Points on a hilly landscape, in no order, each with its height.
From any point a climber steps to the highest of the 2 points nearest to it. It stops when none of these is higher. Distance is the straight distance between rows; heights are no part of it.
z_134: [ -3  15  13  -2 -26 -37 -14 -27 -29 -21 -10  19  15 -29  17   8  -5  22
 -23 -25  22]  h=13.3
z_814: [ 11  -9  19  -9  29  19   6  -5   8  -5  24   1  13   5   5   6 -13  -5
   5   0  -9]  h=26.4
z_296: [  0 -12  14  15 -47 -27 -26  11  -5 -11 -19   0  -6  -3   0  -7 -17  33
 -35   4  14]  h=23.5
z_70: [ -8  18 -30 -17  -1 -15   9  -5 -20 -30  -8  14  33 -14  19  14   9   5
  -5 -39   6]  h=23.1
z_908: [ -3  10  15  20   9   1  -2  -6 -25   9 -16  -9   1  -4   9 -16 -10   4
 -12  29  -2]  h=47.8
z_281: [ 19  -1  22   0 -17 -26 -31  23 -23 -29  13   4 -10  -6  -6  -1 -17   4
 -22   2  16]  h=15.8
z_137: [ -7 -11 -14 -23  16  34  25  -8  37  14   0  10 -13  11  -1   9 -12 -14
  30  -1 -29]  h=29.3
z_545: [ -1  -6 -21   7  -4   6  27  12   7  -1  -2  34  21   2   6  24   9   9
  10 -26  -2]  h=27.8
z_989: [ 15 -12   4  -6   5  14   0  -5   4   8   8   4 -21  16 -21 -23 -16 -20
   2  -3 -16]  h=42.3
z_826: [  1  -7 -20   3   8  25   4  -1  -9   8 -10  15   9 -10  -1 -12   8 -18
  -3 -10 -16]  h=36.5
z_901: [-13  24  13   3 -21 -31   4   7   5   6 -12  -5   3 -14   7   3  11 -11
   1  -7  21]  h=42.9
z_114: [ 10  -6   9   3  -3   2  -7   6  19  11  14  -9 -21  12 -13  11   6  -4
  -6  12   4]  h=57.7
z_828: [ 15   4  21  -7   2  -8 -27  14 -17 -18  16  -3  -8   7 -20  -6 -14 -18
  -7 -12   1]  h=19.4
z_102: [  3  -1  -4   9  -3 -16  -5   6   0  -7  14   3  36 -32   6  14  20  13
  -8 -14  14]  h=51.9
z_186: [  9   4  -5  15  11   8   4   3   7  -4   6  27   1  26   7  21  -3  21
  11 -17   4]  h=24.5
z_165: [ -3   4 -22  -5   8  26  26  12   6  17  -8  21  16 -12  10  34  10  -8
  14  -8 -23]  h=30.7
z_576: [-15  -5  -6   0 -12  19  20   5   0  23  -4  -6   6 -13 -30  -7  11 -19
  13   3  -5]  h=11.5
z_486: [  6   0  -2  11   9  -3   1  15  -2   8  -3   3  24 -25  -5   0  25 -12
 -10   2  15]  h=43.2
z_271: [-15  -6   3   2  24   6  -7  -3  11   6  -9   5  -6  23  -6  -4  15 -23
   5   2  -2]  h=55.5
z_98: [-13  -3 -12 -19  32  30   4  -5  -1  -5  12  17   9  -1 -21   3   5 -15
  34 -11  -8]  h=25.3
z_443: [ 14   1   6  21  15 -15  -9  11   3   0  -7 -15  -4 -12   9 -22 -10   5
  -7  29   5]  h=43.4
z_392: [ 12  -2  -4   4   6  -5   3   4 -11 -18   6  11  18   0  16  12  -7   4
  -5 -40  -6]  h=32.1
z_487: [-12  -7 -10 -20  18  31   9 -20   2  10  21   2 -17  13 -13  -6  -9 -14
  33   1 -28]  h=27.3
z_642: [-21  17   3  12 -18 -26 -12 -12 -14 -12 -39   6  22   1   7   8  15  15
 -28 -13  23]  h=23.3
z_398: [ -5 -14  -1  -2  -2  -5  18  13 -10  -7  12   0   5   2   8 -12 -11   7
   1   7  13]  h=42.2
z_387: [ -5 -12 -15  -1  -7  15  22   8  34  15  -5 -10   0  -2  19   9  -4  12
  17 -16 -18]  h=33.8
z_386: [  8 -21  -9 -17  31   5   4 -21  16  27  27 -17 -49  33 -28  -8  -8 -19
  10  30 -19]  h=51.3
z_674: [ 17  -9 -10   2   0  17  -3   0  24  30  14 -11 -16  21 -25   8   5  -2
   8  26 -19]  h=66.6
z_849: [ 16  10   2 -11   6  16   5  -3 -11  17   4  -8 -20  19 -20  -9 -19 -29
  -3  30 -24]  h=47.2
z_823: [  9  -8  -7  18   6 -15 -32   5  -1 -16   2  18 -10   4  13 -18   0  18
   2  -8  10]  h=11.4
z_981: [ -6   1  -6 -13  17  14   3   5  30   3  -8  12   0  35   5   0   2 -14
  17  24  -8]  h=61.1
z_812: [ -1   6 -13  15  19   9  28   4 -15   1  -3  -3   1  -8  31  18  -1  10
   7  -6 -11]  h=47.7
z_438: [ 27  -6  -9   0  21  24  18  -3   4  19  10  29 -10   5 -16  -1  -5 -14
   5   0  -5]  h=37.5
z_249: [ -7  -3 -10  15  -7  13   9  -5 -16  16  -1   8  15 -29   8   7  18   6
  -5  -7  -7]  h=41.0
z_445: [ -4 -20  -3  -3  -8  -7  -5   8   3  12  29 -11 -36 -15   6 -24   4  -9
   7  12  -5]  h=36.7
z_695: [  8  22 -22   0 -30 -27   0  12 -13 -17 -31 -10  11 -15  16   2   2   7
 -23  -4  19]  h=33.9
z_866: [ -4  17   7  -4 -14   6  10  -3  -8   9   5 -10  24 -18   1   3   1   1
  13  -2  -4]  h=47.3
z_201: [  1  13  -1  12  -2  -6  17  -8 -12  -5 -10  -4  12  -8  -4  15  12  17
  -9 -10  30]  h=55.2
z_368: [ -5   9   5   5 -27 -23 -15   6 -18 -10 -10   1 -17 -10   7 -23  -7   5
  -6  15  19]  h=35.3
z_365: [ 12 -18  21   0  -9   5 -29 -19 -12  14  12   5 -27  -5 -21 -34 -20   0
 -11  38 -15]  h=6.6
z_580: [ 23 -14   8  -8  13  -2 -24 -24  19  29  31 -11 -46  24 -38  -2  -4  -8
   4  28  -9]  h=49.1
z_389: [ -6 -27  -5 -10   6  16  16   8   2 -12  19 -16   1   1  -4   4   7  12
   4  -7   6]  h=47.6
z_246: [-19  -9  -7 -18  12  24  42  -1   7  -6   6  -3  14   0   7  22  -2  17
  16  -2   9]  h=43.0
z_272: [-20 -17 -15  -4  37  38  43  -5   8  11   0   9   9 -16   4  30   6   9
  12   2  -5]  h=40.5
z_741: [ 14   5  12  17  -3 -10  -7   8   2  -2 -10   1  -4  10 -11   9   6   8
 -19  -4  35]  h=45.1
z_538: [ -3   2 -11  12   6 -20   6  10  21  -5 -15   9  10   8  33   9   9  11
  -2 -18  16]  h=18.3
z_624: [  1   6 -10  -1  10  14  16  11  -6   6  11 -14   1   0   5  10  -2  -5
  15   9 -20]  h=54.2
z_565: [-13   7  -7 -15   5  31  28 -16  16  15 -15 -11  15 -11 -20  13  10 -12
  18   0   1]  h=12.7
z_793: [ 10  -6   0  -5  29  13  18   6  13  -8   3   8  27  -8   8  14  -7  -6
  14 -26  -8]  h=28.5
z_805: [  6   2 -12 -14  14  28  13  -3  21  21   5 -26  -6   3  -7  12  -4  -5
  22  26 -25]  h=59.6
z_468: [ 17  -2  10 -10   5   9 -18   6 -12 -10  29   7  12  -1  -8   7   1 -11
   0 -11 -15]  h=23.2
z_10: [ -9   6  34  -5  13  -3 -16 -18  15  -4   1  -6  13   2 -10  -7   6  -3
  -7  11  12]  h=15.9
z_810: [ -3 -14   6  10  -1   7 -26 -10  -2   0  -9 -15 -27  24  -6 -22  -8   1
 -12  19 -19]  h=8.4
z_225: [-21   7   0  -7 -11  -7  23  -5 -10 -15   2 -19  14   5  19  12 -11  12
  11 -36   4]  h=11.8
z_156: [-11   2 -20  -2  -2  20   1 -10  25   0 -12   3  -1   9  26  19   7   8
   2  -7 -12]  h=37.4
z_898: [ -5   8   7  12  -3 -29   1  -5 -15 -15 -10 -14  26 -31  18   4  13  22
 -23  -6  30]  h=42.1
z_396: [ -2  20 -15   8  -8 -46  14  13  -6  -9 -20  21  27  -2  28  11   0   3
  -3 -23  17]  h=22.6
z_645: [-13   5  12  -3  -6  -9   6   7  15   5  11   3  -3   3   4  12  18  -8
  12   3  16]  h=49.9
z_969: [ -3  22 -23  -2 -27 -30   3 -20 -21 -18 -21   5  17 -25  24  16   5  19
 -19 -39  14]  h=18.1
z_967: [ -7  13  13   4   0  11   1  -8  -7  12 -16 -17   5  12 -17  -9  -5 -12
  -3  31 -11]  h=51.7
z_84: [  0  18   1  -2  21  11  -5 -15  -2   8  20 -11 -24   5 -18   2  -1 -21
  37  -7 -18]  h=24.0
z_458: [ -3  13  -3  11 -28 -21 -20  -2  -5 -21 -41  -7  -7  -5  10   1  -4  22
 -32  -7  19]  h=27.9
z_367: [ 16  -7   3   8 -17 -11  -9  18  -4 -20   1   8  12   5  -4   8  -4  20
 -13 -21  10]  h=37.6
z_289: [  1 -16  -6  14  11   2  -1   8  14   0 -13  -6 -22  28   4 -15  -9  11
  -1  17  -2]  h=7.5
z_679: [-24   7 -16 -11  -8 -11  -3   4 -22 -25  -9   0  13  -6  11  -4  16   0
  -3 -17   5]  h=19.5
z_899: [  5  21 -11  -4 -12 -15  14  -6  -1 -10  -6  24  29 -10  28  12  -7  12
  11 -37  -2]  h=27.5
z_911: [  3  17  -9  -3   3  11 -17 -15  -2 -16  -4   3  -8   9  16   3   7  -1
  -4 -15  -6]  h=43.1
z_732: [  9  -6  21   8  -1   6 -35 -20 -32   0  10   6 -21 -11 -16 -18  -5  -3
 -17  12  -2]  h=7.9
z_737: [  6 -10 -19 -25  27  14  14  -3  20  16  20 -24 -37  25  -5  13  -5 -17
  28  25 -22]  h=55.1
z_838: [  1 -17  16  37 -27 -23 -19  10 -13  -1 -13   0 -11 -19 -14 -17  -4  19
 -25  -5  17]  h=20.3
z_360: [-14  12   3  16  -4 -31 -11   1 -10  -6 -26  -4  42   0   9  12  13  16
  -6  -7  -4]  h=19.9
z_560: [ 13 -14  16  -2   4  16 -10  -7  -7  16  14  12  -7   6 -18 -17  -3 -10
 -18  46  -8]  h=5.8
z_414: [ -5  11   2  14 -14 -25  15  12 -27  -6  -9  -2   4 -10  11 -20 -17   6
   6  -6  10]  h=36.6
z_467: [-10   8   6 -14 -15  -9  -1   6  -1 -19  -8 -28   5  18   3  -1 -13   8
   3  -9   5]  h=14.0
z_564: [ -2  -7  15 -18 -22 -10 -14  10   8   2  23   8  -1  -3 -10 -22  -2  -3
   9  22  14]  h=8.0
z_89: [ -1  19  13 -10   7  14  12 -20  20  -1 -18   0  16   0  -4   4   3  -7
   5  -2  19]  h=14.1
z_960: [ 12  12   9 -14  -9  -9 -14  16  -6 -11   4 -30 -12  11 -11  -7 -18  -9
   4   8 -11]  h=16.2
z_311: [  7 -16  33  -8 -11 -21 -17  10   0  14  23   0 -26   7 -22 -28  -9 -14
  -4  34  12]  h=9.9
z_878: [-21 -15  10   7   3 -13  -9   9   0  -4   9   7 -17  16 -12 -15  13 -11
  -1   3  21]  h=48.5
z_433: [-32  -3  -8 -13  -6   6  17  -7   3  -7 -20  -3  13   4   4   7  19  -6
  -3 -19   6]  h=17.0
z_37: [ -6   4  26   6   5  -5 -10  -6   5  -1  -6  -7  30   9   9  13   6  13
 -16   3  -2]  h=17.6
z_630: [  0  -8   9  -2   7  19  -9  -4  -1  12  12  14  19  -8  -8  -6  14  -2
  -7  24 -11]  h=4.9
z_17: [  3  -1   2  18  10   4 -27  -5 -15   2   8  11 -17  13  -9 -16   2   8
   1   3  -7]  h=9.5
z_489: [ 12   2   3  -5  -8   7 -17  -4  16 -12 -13   0   4  -1  10 -18  -6  -3
 -14  -1   3]  h=50.8
z_401: [  9  -3  16  -4   0  -8 -32 -17  -2  18   8 -23 -51   7 -30 -11  -1 -23
   2  20 -14]  h=57.3
z_882: [  0  -1  -5  13  -9 -29 -15   5   6 -10 -10  20   1 -17  31  -4   6  19
 -18  -1  19]  h=14.5
z_146: [ 19  13  -4  11  11 -10  -2  12 -10  -3   2 -13   1 -14  29   7   2   4
  -7   5  -1]  h=40.4
z_30: [  8  22  -2   3 -21  -3 -13  -7 -12 -10 -14   2  13 -18   7  -9   6   4
 -21  11   7]  h=42.0
z_638: [  6  -8 -22  11  16  18  15  13  22  20  -3  14   1  -8   0   5   6 -22
   9 -17 -29]  h=33.4
z_663: [ -4 -24 -15 -16   5  14  15   1  14  11  30 -15 -24  -5 -12  -5   4   0
  23   8   1]  h=42.4
z_920: [ 10 -13  -3 -14  -2  22  17   7  39  13   5   3   6   8   4  -8 -16  -2
  15   3 -26]  h=31.1
z_602: [  6 -10  36  -6 -20 -29 -40  13 -16 -16  14  -9 -31  -3 -22 -19 -21  -8
 -10  17   7]  h=12.5
z_615: [-20   3 -16   3 -16  13  36   9 -11   7 -18  -3   1  10 -12   9   2  -2
   8 -26  -1]  h=14.8

Two climbers start at each pair of points below. Name the first point that both come to, or write -.
z_732 / z_10 => -
z_311 / z_810 => z_392
z_565 / z_433 => -
z_615 / z_467 => z_392

For each start below, name the point where the climber stops.
z_225 => z_201
z_365 => z_201
z_960 => z_201
